Points on a hilly landscape, in no order, each with its height.
A ball rolls from a point to the lowest of its 2 nearest points, and stops where none of them is lower. Distance is the straight distance between rows; heights are no part of it.
Vebim: [-19.0 -25.7   9.9 -21.3 -21.6  35.9  -8.0  -4.1   8.1  21.7 -33.1 -22.6
  27.2   2.5 -19.3 -13.5   7.0  27.3  40.5  35.9 -31.3 -11.3 -34.2 -43.6]  height 609
das: [-22.0  13.3  20.4  57.7 -17.9 -17.5  -9.1 -13.4 -19.3  -9.5 -20.0  28.7
  -4.6   0.1 -17.3 -25.2  -1.1  -6.2  14.7   7.1  -8.2  23.5  33.8   3.3]  height 594
Firap: [ 24.1  34.0   3.2  19.3   1.5 -35.0 -48.1 -20.6  39.6  -5.6   1.0  18.3
 -15.1  -1.3  -3.8 -13.1 -14.6  50.9  29.4   4.2  16.7  -6.6 -15.7  31.0]  height 392
risan: [ 23.6  54.5  -5.4  11.9  -9.7  17.0 -32.6 -24.7  -2.7  -5.2  -8.7 -36.8
  12.9 -10.0 -20.6 -29.9 -22.7  11.9   6.0   0.1 -13.9  11.9  -8.3 -11.1]  height 316
Dufa: [-21.9  12.1  19.4  -5.9 -11.4 -18.5  15.5  16.2  -8.9 -21.2 -15.6  -6.5
  31.6  42.2 -21.7  -2.5   3.7  14.0 -31.7  23.6 -12.5  11.7  24.2 -17.3]  height 367
pufa: [ -7.1  34.4  23.8 -21.0  -1.6 -27.0  18.3  15.7   3.2   6.6  19.5  22.1
  -5.4  15.5   2.1  15.1  19.0  15.5  12.8  28.4 -18.0  27.9  11.5 -17.6]  height 372
guma: [ -1.7 -14.2   3.0  25.3  15.8   1.7  16.6   8.0 -17.5  -0.1 -11.8   9.1
  -7.9   4.8  14.9  -1.9  -6.4 -10.4   7.1 -15.9   2.8  -8.1  11.7  28.8]  height 454
sedoz: [  7.0   9.8 -28.1  15.7 -20.7 -11.7  -1.7 -17.1  40.8  13.0   2.6 -54.7
  15.8   2.7  -0.4 -20.7  -7.4   9.8  25.1   2.7  32.5 -38.6  -3.0  -7.5]  height 540
Sipa: [-11.8 -37.1 -10.1  -4.3  -9.6  57.8  16.4  18.3 -18.0   9.9 -14.9 -10.4
  15.1 -12.4   0.2  -6.8  12.6 -26.5  -3.3 -18.4  -7.0 -21.4  -2.5 -13.3]  height 21
nesa: [-16.4  31.6  20.4  44.6 -11.7 -26.9 -13.1 -26.9 -11.4   9.3   5.8  -9.4
  -4.5   2.8 -16.3 -17.9  -0.5  -9.2   9.2  -0.6  -4.7  23.1  29.6  -2.4]  height 572
pagul: [  0.7  17.5  11.3  17.6  -0.9  45.5   4.1   2.0 -27.8 -20.0 -28.6   7.1
  11.8 -10.4 -13.7 -28.8  11.2  19.2   5.2   4.2 -26.3  10.0   9.3  -4.2]  height 366
fidek: [ -4.2 -28.4 -43.2 -14.2 -19.7   2.1 -19.2 -21.2  16.7  38.2 -25.6 -29.4
  -2.4   4.0 -20.2   1.2  -1.4   3.5  20.3 -45.2  38.7 -54.2 -24.1 -26.7]  height 374
koza: [ -0.8 -41.3 -42.2   8.2 -10.1  58.6  20.0  14.2 -17.8   2.3  -6.0 -12.1
  -1.5 -38.9 -22.8  -3.8  -2.6 -42.5  -9.3 -14.6   2.2 -24.0   1.0   5.8]  height 152
kod: [-42.3 -13.8  16.9  16.4  -6.5 -32.3  14.5  28.1  -9.4 -13.9   3.3  26.8
   6.7   9.1 -11.7  27.2   6.2 -20.5 -21.7  17.7   8.3  -4.2  44.7   4.1]  height 643
dom: [  7.2 -22.2   7.5  11.6  -9.5  -3.2 -10.8 -21.4  21.6   5.0 -24.9  -6.5
   6.3  -8.5   0.9  -8.8 -22.7  31.9  43.0  37.9 -30.5 -17.4 -26.9  -5.9]  height 559
Mudu: [ -9.4 -11.6   2.6 -19.2 -16.0  48.3   2.0  -0.3  -2.4   6.2 -19.0 -19.3
  29.0   4.3   3.8 -10.2   9.9  16.2   9.1  15.9 -26.1 -14.5 -10.1 -33.2]  height 584
Vodir: [-22.6 -16.4 -16.1 -12.0  -4.3   0.3  22.0  32.1 -10.4 -25.8  10.8   9.2
  15.7   7.4 -30.8  11.3  -0.4 -54.5 -53.9  28.0  17.1  -1.1  29.5 -15.4]  height 677
vid: [ -5.5  -0.1  -9.0  -5.4  25.3  -8.3  -9.4 -32.4  -2.6  -7.6 -20.6 -32.9
  11.0   7.6  29.7  -7.1 -47.8 -44.8 -19.1 -17.0  16.0 -21.1   3.8 -13.2]  height 368
saf: [ 16.1  10.9   8.4 -44.1  31.5 -19.4 -18.6 -15.2  14.0  -0.8  10.1 -18.5
   4.3   4.5  39.1  10.8 -21.7 -10.6   1.9 -10.8   2.8  -0.1 -12.2  -3.0]  height 266
Kasu: [-26.5  -4.8   9.1   2.9   3.1 -40.3  28.0  16.4  -5.5 -10.3   7.2  -0.6
   8.5  32.0   3.8  13.9   1.6 -34.5 -11.7  19.3  17.7  -5.2  33.5  -7.1]  height 625
meb: [  1.1 -14.9 -47.7  -5.3 -22.8   1.6  -0.7  -4.4  37.2  26.6  19.3 -41.8
  24.1  -3.8   1.4  -9.1  -5.0   4.3  23.2 -12.7  37.2 -30.9 -18.0 -14.1]  height 504
saz: [ 11.1  27.7   8.9 -10.1   5.9  12.0  -2.5 -14.2   5.5   1.7   6.6   4.9
   2.0  -5.7   4.0  -8.5   5.8  35.6  28.6  33.5 -32.6  34.5 -17.2   1.7]  height 453
litov: [ -2.5 -12.3  -0.9 -29.7  -8.7  48.3  21.0  20.5  -2.5  -9.4  11.4 -17.8
  12.9   4.7  10.2 -12.7  21.1  -2.1 -19.4  16.9 -14.2   1.4   2.5 -36.7]  height 557
tizu: [ -2.1  21.7  20.1 -13.0   9.5   0.8 -36.4  13.8 -27.8  -7.2  28.3  26.0
 -25.7 -19.6 -10.2  20.9   9.6 -35.7 -32.2 -13.4 -15.8  19.6  13.6  20.0]  height 191
tev: [ 29.3  -5.3 -21.4 -15.0   4.1  14.9  15.2  -0.3  15.3  22.4  30.4 -25.9
  -4.4 -11.2  15.0   8.2  -0.1 -17.0  -3.5 -30.2  15.8  -0.1 -16.4  15.6]  height 351
rido: [  5.5   0.1  25.1 -54.7  28.8  28.7 -14.4   7.2   2.5 -20.1 -19.8   4.3
  20.0   3.0  32.2  21.8  -5.8  38.4  -3.3   5.2 -25.5   2.0 -25.3 -26.4]  height 725
zitak: [-26.1  -6.6   9.4  -2.2  -6.5 -23.4  15.3  37.9 -18.1 -15.1  12.8  14.5
  11.9  -5.8 -33.0  23.9  16.1 -32.3 -56.5  19.7   7.4   2.0  42.1  -0.6]  height 661
lero: [-29.3  16.6  -1.4  -7.4 -20.4 -11.9  -8.2   3.2 -26.1  -2.1  31.2  -5.2
  -4.0  13.9 -19.9   0.0  13.7 -54.4 -28.1  20.7 -11.0  11.4  24.8 -17.2]  height 501
Zuvo: [-27.2   5.8  36.1  19.7 -26.7 -42.7  22.1  28.7  -6.5   1.8  25.9  63.6
 -13.7  -7.8  -5.0   8.0  31.2   1.7  -9.2   7.0  -8.4  19.9  38.6   5.4]  height 315
bule: [  3.6  16.8  -7.1  33.5 -13.5 -16.4  -1.3 -23.1  20.7   2.0 -15.1 -52.1
  20.2   1.0 -11.0 -28.2 -22.5  11.9  29.7  10.7   5.7 -25.8   2.4   2.6]  height 569
pekun: [ 44.2  12.6 -27.3  27.0   4.2  -3.3  -0.4  14.8  18.0  15.4  28.6  -6.5
 -21.2  -1.4   0.7  12.4  28.6  29.6   6.1 -35.1  43.8  -3.6  -8.4  40.7]  height 648
Nevab: [ -8.4  18.3  21.2  48.2 -14.5 -22.3  22.0  -8.5  -1.1  -6.6 -21.5  20.2
   3.2   9.9   5.8 -22.3   7.3  16.6  45.0  23.8  -9.2  33.0  24.2  -1.1]  height 614
koloz: [ -7.6  -8.2  35.1  10.4   4.4  -7.5  -2.7  -8.0 -30.7 -22.2 -11.4  78.0
 -37.4   1.8  -0.9 -24.3  10.2   9.2 -15.3  -9.4  19.8  29.1   9.1  35.7]  height 407
nol: [ 27.6 -13.1  -1.7  31.5  -9.5 -28.2 -24.7 -32.0  38.7  -3.1 -13.1   2.0
  -2.0  -3.2  -2.2 -10.5 -40.2  42.4  39.5  18.3 -10.8 -27.3 -20.2  10.3]  height 516
tur: [  6.0  29.0   8.3 -20.5   7.7 -11.3  18.5  -0.1  17.2  17.4  17.2 -10.8
   3.0   3.9  14.6 -12.7  -0.3  12.8  22.6  24.3 -14.8  26.8   1.4   5.2]  height 417
tevum: [-20.5  12.6   7.6  14.4  -1.4 -16.7  16.2  -9.2 -15.5  -4.8 -12.3 -22.4
  15.2  31.4   6.1  -5.9 -13.8 -30.6   5.0  20.1   1.0  -2.2  25.1  -9.3]  height 607
Kizi: [  7.2  52.5   4.4  14.0 -11.1 -30.6 -27.5 -33.0  18.4  -7.5  -5.7   3.8
   3.9  -0.9 -27.2 -17.1 -24.6  17.5  40.5  41.8 -29.6  22.1  -4.6  -7.5]  height 520
Pemi: [ 20.6  35.0  10.6   6.3   9.5 -34.5 -42.6 -19.3  12.1  11.9   3.7   6.9
 -21.5  -7.9   1.8  -6.4  -5.8  39.9   7.5 -16.6  14.2  14.1 -14.0  26.9]  height 332
tepu: [ -8.5  21.2  19.9 -13.9  18.1   5.3 -31.5 -10.1 -16.1 -28.2 -22.2 -11.3
  11.3   8.9  17.4   3.3 -22.1 -18.3 -18.9   4.8  -3.9  -2.2   5.1 -29.2]  height 443
gep: [  4.5 -16.7  22.4  -2.4  22.0   8.5  -7.9   9.6 -31.8 -10.4  -4.0  71.6
 -33.6  -3.0  -3.2  -0.8  13.2   5.6 -36.2  -7.2   7.1  16.9  11.5  42.6]  height 437
gevuz: [  1.3  -3.1  -0.7 -30.2  19.8  16.1  24.9  27.3   1.0 -14.3  17.7   8.5
  -7.7  -5.3   4.7  19.6   4.3 -31.8 -16.6   2.6   6.2  15.1   8.9  -4.6]  height 344
vubul: [  4.4 -34.5  21.2  12.7  -7.3  18.1 -11.0 -19.9   3.1 -14.9 -43.1  18.0
   6.6  -2.4  14.4   6.1 -12.4  50.5  26.2  30.0 -29.9  -6.6 -19.8 -25.0]  height 595
Siz: [-11.8 -40.7  -0.3 -17.3  -2.4  33.4   5.2  -7.3 -12.8  25.7 -30.8 -18.7
  -6.6  -4.8   6.6  -3.8   4.3 -16.3  10.7 -23.7  -6.8 -28.6 -22.4 -21.2]  height 164
nuki: [ 12.6 -12.1 -28.4 -10.8 -14.4  16.6 -37.2  -6.9  15.4  41.1 -14.0 -35.8
 -13.2  -7.4 -23.7  -3.9  15.2  13.5   0.9 -47.8  37.6 -48.4 -36.4 -14.3]  height 400
Zolu: [  7.7   9.1 -42.9  17.2  -4.6 -18.9  16.6 -12.4  16.0  10.6  34.8 -29.0
  10.7   4.6  -1.2  -3.3 -13.4 -38.7  -8.3 -11.8  42.2  -1.3   9.9  -3.4]  height 706
dodip: [-32.2  -8.0 -10.8  -1.1  -1.6   4.4  18.3  17.3 -24.2 -31.0 -14.9  -7.9
  26.9  26.5 -14.1  -5.6 -14.8 -35.2 -39.7  17.0  15.0 -11.7  33.7 -27.6]  height 692
vifo: [  8.5  40.2  -8.8   0.9  -7.9   6.5  -4.4 -25.1  15.2 -11.9  -9.5   8.1
   3.9  -5.6 -19.9  -7.0 -22.0  34.6  51.4  57.3 -46.0  22.1 -20.7 -10.6]  height 490
gid: [ -2.1   0.4  -5.9 -28.0  27.4 -15.2 -18.8 -27.3  20.3  -1.7  -4.2 -30.2
   4.6   3.2  47.2  -1.1 -36.5 -24.9  -0.8  -2.6  26.6 -23.3  -7.4 -10.7]  height 323
suted: [  4.3  -1.8  34.8  -6.0  26.5 -11.4 -16.2  -8.8  -6.2 -24.3 -27.6  27.7
  -9.1  12.2  29.8  12.1  -7.2  22.2   6.7   7.1  -3.1  12.9  -8.9  -4.8]  height 455
dilek: [ 13.5  30.6  -9.8 -19.5 -15.5  34.4  -8.6 -22.4   0.2   2.4   2.9 -40.6
  20.7 -14.7  -5.8 -30.9 -21.3   3.7  14.1  18.4 -27.2  -3.4 -19.1 -26.8]  height 370
Sada: [ 26.5   7.6  -2.8 -12.8  11.7  37.6   8.6  41.9 -15.9 -18.7   8.9  24.3
 -19.8 -32.8 -26.1  13.1  19.6 -26.5 -21.4   0.2 -12.8  27.1   2.7  32.2]  height 37
vira: [ -6.7 -11.3  20.0 -33.9  15.6  -5.1   2.5 -17.4  16.4 -19.7 -19.3 -18.8
  15.2  26.3  26.5  12.0 -20.0  19.2  17.1  42.2 -17.3 -17.6 -18.8 -29.7]  height 691
Dav: [ 24.3  11.7 -20.0  -1.3 -14.6  32.3 -36.3  -7.1   0.1  16.4  -5.3 -28.3
  -0.9 -13.3 -10.6 -14.6   0.3  26.1  -9.8 -48.4  20.6 -31.5 -30.8  -2.5]  height 322
peza: [ -3.7 -65.1 -60.3  13.4  15.9  10.1  21.3  -5.6  -5.8   6.4  24.9  -8.8
  -6.1 -16.4  -8.3  16.4 -15.8 -31.1  -8.3 -47.7  32.2 -25.2 -18.6   3.9]  height 543
kigo: [ -1.0  29.2  17.2  22.9 -18.7 -17.2   3.0   7.6 -18.5  16.8  25.2  38.2
 -29.5 -16.6 -17.0 -15.5  23.6  -3.7   6.7  -2.5 -19.1  40.8  20.0  15.4]  height 568
Leb: [ 30.2   7.9  -3.2  10.2   8.0  13.4   5.0   0.7 -11.5  13.8  17.1  41.9
 -39.7  -2.7   6.6 -10.9  28.5  20.4  -7.3 -23.7   6.8  39.3 -18.9  51.5]  height 608
Nov: [-17.9  -4.9  27.2   4.7   7.9  -1.8  15.8  12.3  -3.1 -29.4 -32.7   6.2
  27.1  31.3   5.5   2.9 -12.9  16.9 -24.6  12.4  -6.2   3.7  22.3 -21.9]  height 408
Fem: [ 37.8   6.4 -17.9  12.6  16.7  -1.2  -1.1   4.7   3.7   4.9  16.9  16.2
 -40.8  -5.3 -12.1  10.2  21.2   9.9 -26.1 -34.4  24.3  10.3 -16.9  55.1]  height 628
Gipuv: [  7.4 -15.1 -11.3  13.5  -6.1   3.7 -40.0 -13.9  17.7  20.1 -15.2 -13.9
 -28.5   6.3 -10.9   3.6  28.2  39.8   4.2 -30.0  35.5 -59.1 -43.3   7.4]  height 473
pufuf: [ 14.1  15.1   2.8 -23.2   0.6  46.5  13.5  13.7  -1.2   7.0   9.6   2.8
   7.3 -12.5   4.5  -4.2  29.7  32.0  19.4  15.3 -38.2  23.8 -15.9 -11.0]  height 491
Tuzer: [-11.6 -55.0  -1.3 -23.7  13.6 -15.8   1.8 -17.2  25.2  30.2 -13.6 -28.0
   4.8   5.3  45.4  14.0 -17.3  -2.1  27.7  -1.7  12.6 -39.8 -23.7   0.4]  height 653
zup: [-17.6 -67.5 -24.2 -21.5   3.2  -5.6  15.6 -12.2  13.4  39.4   0.3 -15.8
  -1.1   2.4  28.3  22.8 -14.0 -17.2  18.4 -34.4  26.3 -33.4 -29.1  -8.8]  height 621
nid: [ -7.9  45.7  18.1  25.5 -33.2  -9.8  12.7  18.2 -23.1  16.8  29.4  16.2
  -9.6  -4.4 -31.5 -10.3  37.5 -12.5  -7.8  20.9 -32.0  32.8  28.4 -13.3]  height 545
Balu: [-10.7  16.0   1.0  22.1  -8.2  -1.6  12.9 -16.3  -5.6   2.5 -17.3 -43.0
  16.5  15.8   0.1 -26.9 -14.3  -1.3  20.2  20.7 -13.1  -3.3  19.7 -11.0]  height 591
gaz: [ -1.2   2.1  12.2  -2.7  -0.5  43.7  -1.1  19.7 -26.6 -28.1 -42.0  24.4
  23.1 -10.3  -8.5  -9.4  -4.4  36.8 -22.4  -7.3 -20.9  10.9   5.7  -6.7]  height 318
Risu: [ -7.5   0.1   7.9   0.5  21.2  18.2 -19.3 -24.0 -22.4 -17.9 -32.6 -19.7
   8.5  -4.7  17.1  -7.2 -33.5 -25.9 -15.5 -23.0   1.6 -31.8   1.1  -8.6]  height 405
mozu: [ 25.8  -7.0   4.1  23.8   2.2 -32.7 -29.4 -17.5  43.2   1.2  -7.7  -3.3
 -12.2   0.1  13.5   2.6 -13.7  52.1  28.6  -3.2  25.3 -35.1 -28.7  31.5]  height 458
Fino: [  0.8 -45.6   9.1  -7.4   4.2  66.2   7.4  40.7 -19.5   5.5 -10.8  21.8
 -15.6 -17.5   0.6   1.4  23.9  16.9 -19.2 -17.3 -18.7  -7.5 -15.5  21.6]  height 227
raf: [ 13.8  15.2   2.8  -8.7   2.1  11.5 -10.8  25.5 -19.7  -9.4  27.5  12.7
 -23.3 -36.5 -32.1  23.7  24.5 -50.7 -30.5  -3.7 -14.9  34.0   8.8  23.8]  height 122
sef: [-36.3   5.8  25.3  -6.8 -30.5 -43.0  19.4  33.0  -2.1   0.5  37.7  37.5
 -13.1   3.9 -22.4  20.5  32.5  12.6 -39.3  19.8 -28.0  19.5  26.6 -14.6]  height 234
vigis: [-14.9  47.5   7.0  36.0 -17.3 -49.3 -17.9 -35.8   7.4  11.2  -4.4  -7.9
  -1.3  -0.7 -29.8 -20.9 -14.8  10.8  35.2  25.8 -11.9  17.5  14.7   0.5]  height 546
vozun: [ 17.5  -6.8 -44.7   3.2  -9.1  45.6  27.2  13.9  -6.8  -2.7  20.6 -26.8
  -3.8 -29.4 -22.5 -14.6  -6.9 -52.3 -20.8 -14.6   2.5   9.8   4.3   3.3]  height 240
sikur: [ -3.1 -12.4  19.6  45.6 -18.7  -8.3  36.8 -13.2  19.2  11.0 -16.3  -7.8
  -1.2   6.3  10.5 -30.8   2.7  26.8  57.9  38.0  -9.9   7.0  20.9   9.7]  height 635
Degud: [ 21.1  14.1  11.3  24.0  -5.0 -13.5   8.7   4.7  -6.5  17.3  20.3  50.7
 -45.5 -10.7 -11.5 -13.9  18.1  -7.7   6.1 -24.3   3.8  42.4  10.1  47.1]  height 588
Fuz: [  9.4  30.9   6.8  20.0   5.7  17.9 -26.0 -15.6 -23.8 -10.7 -30.7 -11.7
   5.7  -3.6  -8.5 -18.2 -15.9   5.6   7.7  -9.4 -17.9  15.9   9.2  -3.0]  height 365
tigi: [-11.2   7.9  18.2 -26.0  23.8 -48.1   2.7 -20.8  15.5 -20.5  -8.8  -9.0
   7.3  33.2  17.9   8.4 -19.8   9.9  24.5  62.9 -17.7  -2.9  -2.7 -19.5]  height 673
sugel: [  4.1 -21.0 -18.1  23.6  20.6  -1.5  13.1   8.2 -22.8 -10.3  -0.4   9.9
  -8.9 -14.9  -5.9  17.3  -6.8 -33.1 -10.5 -17.5  16.0  -5.4  14.4  45.5]  height 480
Fef: [ -3.9   8.8 -23.6 -15.7 -23.5  19.8 -13.9 -30.6  16.1   5.5  -4.7 -56.6
  20.4   1.0   3.5 -39.0 -33.6  -7.3   8.5  24.1  -7.6 -19.0 -16.6 -27.6]  height 410
Lom: [ -0.6 -37.5  16.7 -23.5  11.6  -5.0   4.2  -6.5  10.1   5.0 -19.2   2.6
   0.1   1.1  53.9  17.2   3.9  17.7  26.4   5.4  -6.0 -23.6 -23.5   2.8]  height 680
vatiz: [-19.4   8.3  22.1 -13.9  -8.9 -33.5  24.2  25.7   4.0  -2.1  10.1  18.5
  11.2  28.1 -15.7  10.3  11.2   9.7 -29.4  15.1 -19.5  25.7  24.3 -17.8]  height 314
Ribe: [  9.4 -27.1  -3.3 -10.7   5.9  27.1  42.5  41.1  11.5  -5.5  17.7   9.5
  -1.0  -9.1  15.2  14.7  24.4 -13.0   6.1   2.5  -5.0  -0.2  -0.3  11.0]  height 393
nibi: [  4.1 -21.2  14.7 -16.3   7.8  57.3  -4.5  20.7 -21.1  -9.3 -20.0  15.6
   7.1  -7.5  16.1   1.2  16.3  35.3 -17.0 -10.1 -23.8  -0.1 -12.6  -0.5]  height 248
Pid: [  0.1   3.3  33.6 -23.0  13.8 -17.5   1.0  29.9  -1.2 -13.1   2.3  53.1
  -5.4   3.4   9.9  19.7  20.0  23.9 -18.8  -5.9 -14.2  33.6  18.5   8.3]  height 528
Pega: [ -9.8   9.1  39.0 -18.7   8.5 -26.3 -12.2  -0.5  -3.0 -21.5 -20.0  64.0
  -4.1  11.6  12.3  19.2   4.9  35.9   2.7   4.7  -8.7  41.1   4.1  -2.8]  height 496
mapi: [ -8.1  -7.5 -15.1  16.3   1.8 -47.3  11.9  -3.5  -3.6   1.1  41.2  -4.0
  -7.2  -8.6 -19.1  29.7  -4.0 -58.7 -16.5 -19.8  24.6   9.0  14.0  19.1]  height 375
lib: [ -3.4   9.5  25.4 -15.3  12.5 -38.3  -5.2 -17.6  28.8 -24.9 -17.5  34.6
  10.0  22.2  15.6  24.5 -24.9  38.8  29.7  57.9 -27.4  11.9  -9.9 -15.6]  height 654
Tel: [ 23.2   8.7 -21.0  -7.4   7.0  24.8  14.5  13.1  -2.3  -0.4  28.2 -11.8
  -3.4 -13.8  -0.9   6.1  -5.7 -43.5  -8.8 -11.4   5.6  13.9   4.6  12.5]  height 295
leral: [ -9.4 -64.8 -39.2   0.7   4.2  -3.3  13.1  -7.1   4.0  35.9   2.2 -11.1
  -9.4  -8.5  -0.8  20.5   2.2 -16.9  13.1 -58.6  32.0 -40.8 -30.9   4.4]  height 585
nanu: [ 21.5 -17.8  -8.3  -1.5   9.4  47.1  11.5  35.7 -22.1  -1.1   5.3  28.8
 -23.0 -24.9   1.9   0.6  26.1   2.2 -20.0 -16.9 -16.8   8.1 -11.3  41.5]  height 140
Gipob: [-17.3  32.2   5.4 -22.0  -2.4  -5.3 -23.3  -5.4 -24.9   0.0  11.9 -17.5
   6.7   7.3  -2.4  -2.4 -10.8 -38.0 -24.1  11.9  -8.3  11.6  12.8 -25.2]  height 476
Sedu: [  7.1 -17.9  21.2  -1.9   3.5  -6.8   0.9 -14.5  16.8 -40.9 -42.6  31.4
  23.1  14.9  10.3  20.5 -30.8  56.8  12.5  44.9 -17.5   5.0  -7.3 -28.6]  height 627
mes: [ -3.8   3.0  20.9  11.7  17.8   3.0   4.4   8.0 -17.1 -10.8 -26.3  21.3
  10.9  10.1  26.0   3.1   3.9  16.3   4.2  -1.5  -7.9   9.0  13.0   4.1]  height 418
Vola: [ -3.9  -5.3   9.9 -56.0  14.9  22.3  -2.2   0.3  12.3 -25.2  -7.9 -10.5
  22.4  19.9  34.7  11.0  -8.1  16.7 -15.8  23.0 -11.0  -2.5 -20.2 -41.9]  height 710
Rizap: [ 27.5  -4.3 -38.9  32.2  -4.9   5.6   2.2   5.9  10.0   7.2  25.6 -21.2
  -4.0 -15.1  -3.8   6.7  29.3  10.1   3.8 -45.5  47.5 -28.2 -15.1  22.3]  height 667
zetu: [-21.2  -5.5  36.9  23.0 -16.4 -22.7   6.5  10.8 -22.1 -19.8  -0.9  75.5
 -17.3  -2.7  -5.8 -15.7  26.4  13.2   0.0  -3.3   8.2  34.8  35.5  18.7]  height 369
falup: [-22.1 -43.4 -12.3  -8.4 -11.8   5.5  -8.7 -23.6  -3.2  47.6 -37.7 -29.4
  -3.9   5.0 -11.2  -3.0  -6.1  -9.8  19.0 -35.8   8.9 -43.3 -18.7 -21.6]  height 281
Sasik: [-33.6  31.1  16.8  16.8 -35.7 -26.1   5.5   6.6 -27.0   4.1  26.4  -0.2
  -3.1  15.7 -22.6  -8.7  26.0 -23.8 -16.1  27.7 -27.3  17.4  32.9 -22.0]  height 524
gafeg: [  9.0 -47.8 -43.4  30.9  23.4   1.7  25.2   7.4  -8.1 -12.8  19.6 -12.8
   0.0 -12.6 -14.3  15.5 -10.2 -29.2  -2.8 -36.6  26.9 -22.8  -0.4  33.8]  height 510
Losa: [  2.8  -4.2   9.3 -40.6  -5.8  39.3  22.9  33.8  17.4  -0.1  11.6   0.3
  26.6   7.5  10.2  10.9  28.7  35.1  -9.0   6.4 -22.8  19.1 -14.8 -19.6]  height 525
Nipa: [ 22.3   2.7 -49.6  23.1 -16.0 -11.9  28.4   6.6  21.4   0.2  43.8 -30.3
   2.9   2.1 -15.3  14.0  13.7 -13.6  12.0 -25.8  48.7 -11.1   1.2   9.6]  height 688
det: [ 24.2  38.7 -18.5  -1.1   3.9  11.4 -24.3  -6.7   0.0   6.0   1.5 -35.1
   2.8 -11.1  -2.4 -17.8 -12.3  12.9  -9.8 -26.7  13.9  -9.9 -12.1   8.6]  height 245
niv: [-12.7   3.3 -60.0  24.4  -0.9  -1.0  22.1 -15.8  -1.3   0.0  11.3 -28.6
  11.2  16.1  -1.9 -20.4 -17.7 -52.1 -20.6   4.6  27.7  -0.3  21.1 -19.4]  height 719
puse: [-20.1  12.3  29.5  -6.1  -1.7 -28.0 -23.3   2.6 -20.4   8.0  39.6  18.4
 -13.8  -9.6  10.2  29.0  22.1 -30.1 -18.4 -12.2 -14.6  11.9  13.7   3.2]  height 259
Puvam: [ 11.4  33.0  29.7 -33.8  36.6 -19.2 -30.0 -13.3 -10.3   5.2   4.0   2.6
 -12.7   2.8  26.9  15.3 -15.5 -15.7  -9.4 -20.8  -1.3  18.8 -11.8  14.6]  height 195
Guz: [ 33.4   9.2 -47.8 -18.7 -11.6  16.4  14.3   3.2  42.2  24.8  51.5 -27.7
  -1.3 -18.7   9.4  -4.0   3.1 -21.8  -1.8 -11.7  24.5  12.7 -22.5   1.0]  height 406
peb: [-22.5   0.1  11.4  28.9  -2.5 -38.4 -13.9   1.6 -20.0   0.4  29.1  13.4
 -13.3 -14.2 -10.8  37.2  10.5 -42.9 -17.0 -11.9  -5.5   2.6  27.5  30.6]  height 321
fizez: [ 24.4  27.5  13.5  -4.5  29.9 -24.9 -35.5  -7.0  -5.9  14.5  14.7  16.0
 -29.5   1.0  14.9  11.6  -5.4   8.7 -10.1 -28.7   4.5  14.0  -2.7  40.0]  height 264
fid: [  3.1 -31.2  -3.3  18.5 -18.7 -10.9 -35.2 -18.6  17.7  30.6 -45.2 -20.9
 -17.5   0.2 -23.4 -11.9   9.1  38.0  24.5 -24.4  26.8 -62.5 -33.5  -2.0]  height 527
rimon: [  1.9 -21.5  24.4 -29.6  30.1 -15.9  21.3  42.9   6.2 -13.7  -4.0  50.2
  11.1   1.7  14.1  24.3  12.1  23.6 -33.7 -11.4   4.9  17.3  14.4  21.5]  height 554
taga: [-12.3 -15.3 -33.5   7.0   6.5  26.2  32.2   5.0 -11.9  -9.0  -4.7 -22.7
  19.1  15.6   3.5 -15.5 -19.0 -49.2 -25.3   9.8  14.4 -19.8  18.1 -23.8]  height 707
Roge: [ 14.9   4.5 -40.8 -30.9  -4.4   0.1  -8.0  -0.4  52.9  24.3  39.1 -39.0
  14.2  -1.6  12.2  -7.0  -4.3   5.7   8.7  -5.5  30.7 -23.4 -27.1  -4.0]  height 462

For each start below, name the point where the ball stops.
Tuzer: mes
Fem: Puvam
dodip: Sipa
tigi: Puvam
bule: Sipa
pagul: Sada
Vebim: Puvam
Gipob: Puvam

Write out the way that a ball takes from each point below.
sikur: Balu > bule > sedoz > meb > Roge > Guz > tev > Tel > vozun > koza > Sipa
mapi: peb > puse > tizu > raf > Sada
taga: dodip > Vodir > zitak > kod > Kasu > tevum > Balu > bule > sedoz > meb > Roge > Guz > tev > Tel > vozun > koza > Sipa
